Each row is a point on a tangle of strands that fork and nearly touch. The rows are in no order.
Two points are linked if the straight distance between their rows is under 63.
K_277: -10,7,10,-19,-16,-9,17,-28,25,7,6,-5,-10,15,15,-8,5,-21,-7,15,-8,-12,-6,4
K_2: -7,1,-20,-11,-11,-17,-4,2,-20,-6,-16,-31,-8,-10,17,-1,26,-6,-25,-23,-9,-17,48,-27
K_596: 1,-9,1,-10,5,39,4,18,39,11,10,-12,9,8,-11,24,-1,-9,28,-5,-13,-13,-11,19
K_982: -4,25,-9,-1,-26,15,22,0,4,10,8,9,-11,20,11,13,-39,-8,-18,15,29,-5,-7,-10
K_981: 12,-9,2,-4,11,-4,-7,2,-24,-9,-8,-2,0,9,4,28,37,13,9,-24,10,-22,4,-29
K_898: -7,24,-8,-22,3,12,-32,-4,13,7,-17,3,12,28,23,-29,9,8,22,-14,-8,5,16,2
K_189: 25,-26,2,7,16,-31,-5,1,2,-3,-14,-18,16,-38,-28,9,19,-9,-4,-21,8,15,-4,-27
K_500: 0,-3,-4,-36,4,3,20,-19,11,4,14,-26,3,-1,-22,11,-20,-26,6,-9,5,-37,6,-20
K_297: -23,-8,12,32,10,-2,6,-9,11,-27,-11,-1,-11,5,-18,5,10,7,-18,-3,-3,-18,-10,19
K_294: -4,0,5,-10,-15,-5,10,-2,11,5,19,-26,-8,1,11,-19,14,-13,9,26,-31,18,16,31
K_518: -7,-3,8,33,10,-1,-18,21,3,9,-17,0,-2,-21,-11,5,15,3,-6,-5,4,19,-18,17
K_995: 8,-10,-2,-8,-22,13,26,-6,9,13,13,36,10,30,24,26,-35,14,15,22,12,14,-7,11
K_303: -13,6,-20,-6,0,-4,-13,6,-35,-11,-6,-9,-10,7,16,-2,8,15,-28,-23,-12,-27,39,-24
K_450: 3,10,4,5,1,21,-3,26,-23,-4,9,-7,-8,6,16,-10,0,15,-2,-7,6,5,9,0
K_433: 16,4,-13,-29,12,36,-8,10,24,14,-3,-9,17,13,-22,10,-16,-10,33,-21,-4,-21,-1,-2
K_983: 8,-1,-17,-13,-34,22,34,13,-7,13,-7,24,4,13,20,-1,-29,21,12,11,9,-4,19,-11
K_926: -13,22,-3,21,-8,42,16,9,27,-7,18,-18,-10,-5,7,13,-10,-21,-12,18,-5,5,-1,36
K_370: 11,-3,-8,-25,-7,-25,-27,10,-24,12,-19,-6,0,7,16,19,35,15,-2,-26,-10,-30,11,-27
K_984: 8,-23,5,1,-16,-15,33,-13,16,-8,-1,1,10,-21,2,-15,20,4,10,10,-30,4,15,4
K_625: 9,4,-8,1,-9,33,17,24,-24,-4,-1,5,2,-1,16,-5,-11,20,16,-8,12,-7,23,-12
K_373: -12,27,0,37,11,-1,3,-13,-33,-18,6,0,-2,-26,21,-8,-8,-14,-17,10,39,28,9,-5
K_515: -8,0,17,17,22,2,-28,26,-6,-21,17,-7,12,22,-9,-14,-3,24,2,-6,-4,4,-3,30
K_286: 6,-15,-9,11,13,-20,4,-41,-1,-20,-32,27,8,-15,-13,-22,13,-6,4,-11,-2,15,10,-20
K_910: -4,6,5,25,23,-2,-29,9,7,5,-22,-6,9,-16,-3,12,28,-7,10,-17,20,22,-19,0
K_449: 9,-1,-18,-34,-14,-25,13,-13,-16,17,-6,9,0,-3,-16,5,-18,-6,4,-4,7,-29,6,-47
K_966: -9,24,2,20,10,-2,-9,-5,-25,-14,14,-9,-2,-5,23,-27,-9,-13,-4,9,23,44,19,-1
K_537: 0,18,-2,-2,-29,16,23,-4,11,5,9,30,4,43,26,21,-37,15,-12,13,28,-1,-10,5
K_254: -12,-18,14,18,27,-37,-30,-7,-21,-20,-4,-11,-8,11,-24,1,8,6,-29,-5,9,5,-7,4
K_535: -12,-13,18,18,16,-35,-12,-26,-16,-10,-7,16,-16,3,-10,-8,5,-1,-27,7,8,14,-25,-4
K_736: -8,-12,2,23,25,6,-5,8,14,9,19,-7,18,-26,-15,36,8,-10,28,20,0,11,-21,37
K_760: -3,-26,5,41,6,-8,18,-6,13,-16,-18,13,14,-39,-20,5,20,4,8,-1,-5,11,-4,11
K_354: -7,0,12,5,12,1,-12,6,-18,-24,15,23,-5,38,14,6,5,33,-20,-6,1,-33,-16,2
K_689: 7,-1,-16,-41,-15,-36,-2,-34,-12,11,-20,20,7,-5,2,-14,-9,-4,4,-5,-10,-23,8,-29
K_302: -7,24,2,-9,-5,1,-17,-16,16,10,-13,8,1,27,29,-19,17,-5,25,0,7,14,0,-7
K_280: 16,-3,20,11,-19,-20,19,-5,-16,-4,-3,17,-18,2,23,8,43,14,-10,5,1,-9,-17,-11
K_426: 21,5,30,20,-14,-14,8,2,-13,-5,0,12,-24,-5,-4,11,31,8,-19,21,-2,15,-29,14
K_823: 20,23,21,-9,-2,-5,-8,7,-40,-8,28,-13,-30,-3,-2,-3,-11,-3,-41,18,9,14,-9,0
K_85: 15,-17,-11,11,18,-22,0,-22,-2,-3,-24,11,14,-43,-27,-4,1,-18,1,-19,12,19,1,-31
K_212: -19,-15,0,9,0,-7,14,-23,18,-3,-13,18,-13,-12,-13,-10,-18,-14,-30,2,-3,-1,-12,-7
K_387: 5,23,11,-29,-26,-15,13,-20,23,29,16,-11,-16,9,10,-2,-2,-35,-8,18,1,1,-17,-11
K_328: -15,4,-14,5,-2,26,5,3,41,1,29,-21,-10,4,3,14,-12,-24,10,31,-23,18,-5,41
K_239: -17,7,-9,20,16,4,-14,2,-14,-5,-2,8,-17,-3,-6,18,-13,-2,-29,-17,17,-16,-11,-24
K_68: 0,-11,-6,35,14,2,2,-2,-5,-26,-33,4,9,-28,-12,2,26,7,6,-21,5,9,11,-4
K_970: 14,15,30,11,-13,-8,8,-6,-22,-18,14,6,-30,-4,-7,0,5,4,-34,33,-3,14,-14,21
K_172: 8,-38,-4,9,15,11,-4,7,-11,0,4,39,16,-14,-13,1,-25,21,17,14,-15,19,-11,15
K_295: 14,-12,13,12,1,-8,5,1,-22,-9,-14,18,-1,3,15,10,40,22,13,-13,11,-3,-9,-17
K_445: 4,4,-9,-24,-11,-24,-5,-3,-4,4,-17,-30,2,-14,18,-20,23,-8,-6,-14,-5,1,35,-16
K_228: 1,13,1,-7,1,-11,-19,-11,18,18,-14,-4,2,3,11,-16,18,-19,22,-7,6,35,0,-15
K_72: -19,6,-11,4,5,2,-4,-5,-12,-13,2,4,-18,15,6,1,-5,5,-28,-13,-1,-26,12,-23
K_146: 10,-40,-2,16,6,0,10,-1,-7,-10,-10,28,13,-25,-22,-6,0,15,19,9,-22,21,3,10
K_955: 5,17,-17,-35,1,5,-32,0,2,16,-7,20,17,29,9,-31,-23,14,19,-9,-5,-2,7,-8
K_511: 15,-6,-19,-18,-34,0,48,0,-12,7,-9,17,13,-1,-3,8,-27,7,19,13,19,-11,14,-34
K_437: -10,19,14,43,18,-6,-7,-9,-31,-30,13,9,-2,-17,7,5,2,2,-29,13,28,9,-15,16
K_671: -11,-6,-12,18,13,7,5,-15,4,-22,-26,4,4,-15,-12,-21,5,-4,-2,-15,-4,10,21,-4
K_61: 2,20,-10,-21,-35,15,19,14,16,33,1,-5,-12,14,8,6,-20,-12,1,7,13,-8,-4,-16
K_701: 12,22,0,-28,-31,-2,27,4,24,32,19,-24,-1,3,5,12,-4,-26,18,11,13,-12,-7,-26
K_459: -4,-1,16,-1,22,4,-17,16,-15,-26,25,11,11,31,8,-12,-3,28,-2,-8,0,-16,-7,12
K_111: 10,-14,-25,-4,11,44,18,-9,18,-10,1,18,31,2,-15,14,-40,-2,28,-2,-5,-5,14,15
K_672: -7,-6,15,32,-2,-16,-3,12,11,-4,-14,-14,-18,-8,-25,4,23,1,-20,-6,-3,2,-15,21
K_435: -11,-11,-4,35,32,10,-25,13,2,-11,-5,7,28,-18,-18,5,6,16,27,1,-5,21,1,38
K_767: -9,0,11,38,10,4,-21,35,5,-7,11,-24,-5,2,-22,6,1,16,8,2,-8,10,1,51
K_210: 0,11,1,-17,-5,-12,-8,7,-24,11,11,-19,-20,-2,13,-36,-14,-6,-27,5,-3,18,19,-6
K_67: 17,-14,3,-8,3,-21,8,-3,6,-1,-5,-27,7,-21,-9,-3,20,-12,1,-14,-2,10,13,-21
K_464: 4,-9,9,15,4,24,14,23,32,5,22,-22,9,-13,-13,42,16,-11,29,8,-11,-8,-24,30
K_178: -4,-10,6,-12,6,-7,-8,14,-8,-2,-1,-32,-13,4,-12,-9,9,7,-21,-13,-14,-16,8,6
K_941: 16,-2,-4,-39,-18,-17,-16,16,-17,24,-18,-1,-3,-6,18,-6,17,17,5,-21,-14,-20,5,-16
K_245: 1,-27,1,-14,-3,-6,26,-27,19,-2,-6,17,5,-11,-20,-5,-14,-12,-2,2,-8,-12,-5,-11
K_644: 0,-2,7,-17,-18,-15,22,-23,32,3,-1,-10,6,-7,12,-10,22,-12,7,2,-19,-14,6,-4
K_590: -11,1,0,-8,-2,7,-6,7,27,4,30,-30,-11,17,-3,-6,1,-11,14,29,-35,14,4,45
K_283: -11,18,-14,24,15,18,-31,11,2,8,-29,18,6,-11,6,2,0,6,6,-25,25,12,-9,-14
K_514: 27,-13,7,-24,-9,17,14,17,-12,18,15,7,14,8,15,14,5,15,48,8,-2,-4,-1,-2
K_952: 2,-9,11,-28,-1,-1,5,11,23,9,4,-35,-5,3,-20,10,13,-7,-6,-16,-20,-37,-10,2
K_434: -32,-13,2,23,12,-10,6,-17,12,-19,-8,3,-21,-6,-28,-2,-15,-7,-48,-2,-7,-17,-14,7
K_558: 1,21,6,-20,-5,-14,-7,-3,-30,4,20,-18,-26,11,12,-11,-11,-9,-36,7,6,-6,4,-11
K_803: -9,-3,17,23,17,-10,-9,-6,-15,-17,18,18,-2,3,0,-15,-17,6,-20,14,5,14,-17,18
K_365: 5,12,20,15,8,-4,-22,19,-28,-19,15,10,-23,26,0,12,14,28,-35,-2,3,-17,-27,8
K_815: -13,28,-3,-30,-36,-5,1,-21,22,20,-9,6,-10,21,40,-21,-3,-10,-5,13,-9,-11,3,6
K_932: -4,31,1,14,11,7,-23,17,-24,-14,18,-6,-6,11,25,-24,-7,2,-15,-6,19,22,7,-3
K_768: -15,24,-14,-27,-32,17,0,-3,35,22,-18,7,-8,29,32,-10,-9,2,-7,-3,-8,-24,5,2
K_730: -13,14,-1,31,3,36,6,19,5,0,6,-6,-2,-26,3,13,-7,-6,-16,5,6,2,-5,25
K_400: 3,21,4,-18,-14,-6,-2,-6,19,25,18,-25,-15,3,12,-16,7,-36,1,20,-9,32,3,5
K_580: -11,-10,-2,11,33,-19,-32,-9,-24,-15,-1,-12,-4,9,-17,21,4,-6,-26,-19,12,-7,1,-26
K_714: 7,-39,0,-10,-13,-7,31,-6,25,-1,-2,9,6,-19,-23,-11,-3,4,3,9,-42,-6,6,11
K_869: 9,11,-18,-46,-10,-19,-10,-21,-19,15,-14,12,18,8,5,-25,-24,3,23,-1,-4,-14,15,-17
K_321: 15,0,-17,-11,5,39,13,1,5,-2,-2,14,25,12,-12,13,-30,6,30,-10,12,-18,5,-5
K_223: 3,0,-25,-20,-25,-13,35,-11,-4,12,-11,9,6,-4,-22,3,-34,-10,3,9,20,-13,6,-46
K_388: -2,-13,5,16,20,15,-10,7,1,-8,14,3,17,1,-3,10,2,7,36,13,-9,21,-7,30
K_868: -6,-5,1,-4,12,-10,-19,15,-17,-4,-3,-28,-12,-2,-9,-26,-4,2,-29,-11,-2,14,20,-1
K_307: 19,-21,-7,-16,-12,15,12,6,-4,18,23,30,8,20,23,19,-20,17,40,27,-2,18,-7,7
K_113: -5,-4,12,-16,7,7,12,-6,35,8,12,-28,-7,3,-21,19,3,-28,-2,-8,-4,-28,-20,-1
K_921: 15,5,5,-2,-6,-5,-2,1,0,23,-2,11,4,0,8,5,9,-8,34,1,20,21,-14,-26
K_849: 4,-28,0,-8,20,19,8,-12,3,-15,10,15,22,2,-24,-3,-31,4,17,8,-17,-2,2,17
K_899: 23,-6,6,-42,-13,-6,2,15,-10,19,3,-15,14,-6,14,0,14,9,28,-9,-16,-16,9,-2
K_522: -19,14,-11,28,18,20,-35,9,19,9,-15,35,16,-5,8,-5,-14,9,-3,-8,14,17,-19,10
K_543: -17,0,-3,47,23,5,-18,25,8,0,-2,-27,13,-31,-21,15,18,4,14,2,6,17,11,50

A fork is a point with three links, a tip a point with one. Leave the first point through the second and follow the links. Name the first fork or tip that comes.
K_982; K_537 -> K_500
K_449; K_689 -> K_921
K_736; K_388 -> K_365
K_522; K_283 -> K_277

A fork is a point with three links. Follow the links from the first point to the second and name the forks in between, in order.
K_522; K_590 -> K_277 > K_387
K_981; K_714 -> K_387 > K_277
K_941; K_294 -> K_387
K_283; K_768 -> K_277

Name the points in between on the shortest way along the links from the first point to the second, in order.
K_277; K_295 -> K_387 > K_701 > K_61 > K_982 > K_537 > K_995 > K_307 > K_514 > K_899 > K_941 > K_370 > K_981
K_450; K_760 -> K_932 > K_966 > K_373 > K_437 > K_803 > K_535 > K_254 > K_580 > K_239 > K_72 > K_303 > K_2 > K_445 > K_67 > K_189 > K_85 > K_286 > K_671 > K_68
K_515; K_321 -> K_767 > K_543 > K_435 > K_388 > K_736 > K_464 > K_596 > K_433
K_730; K_277 -> K_926 > K_328 > K_590 > K_294 > K_400 > K_387
K_898; K_437 -> K_955 > K_869 > K_689 > K_449 > K_223 > K_511 > K_983 > K_625 > K_450 > K_932 > K_966 > K_373
K_952; K_280 -> K_178 > K_868 > K_210 > K_558 > K_823 > K_970 > K_426
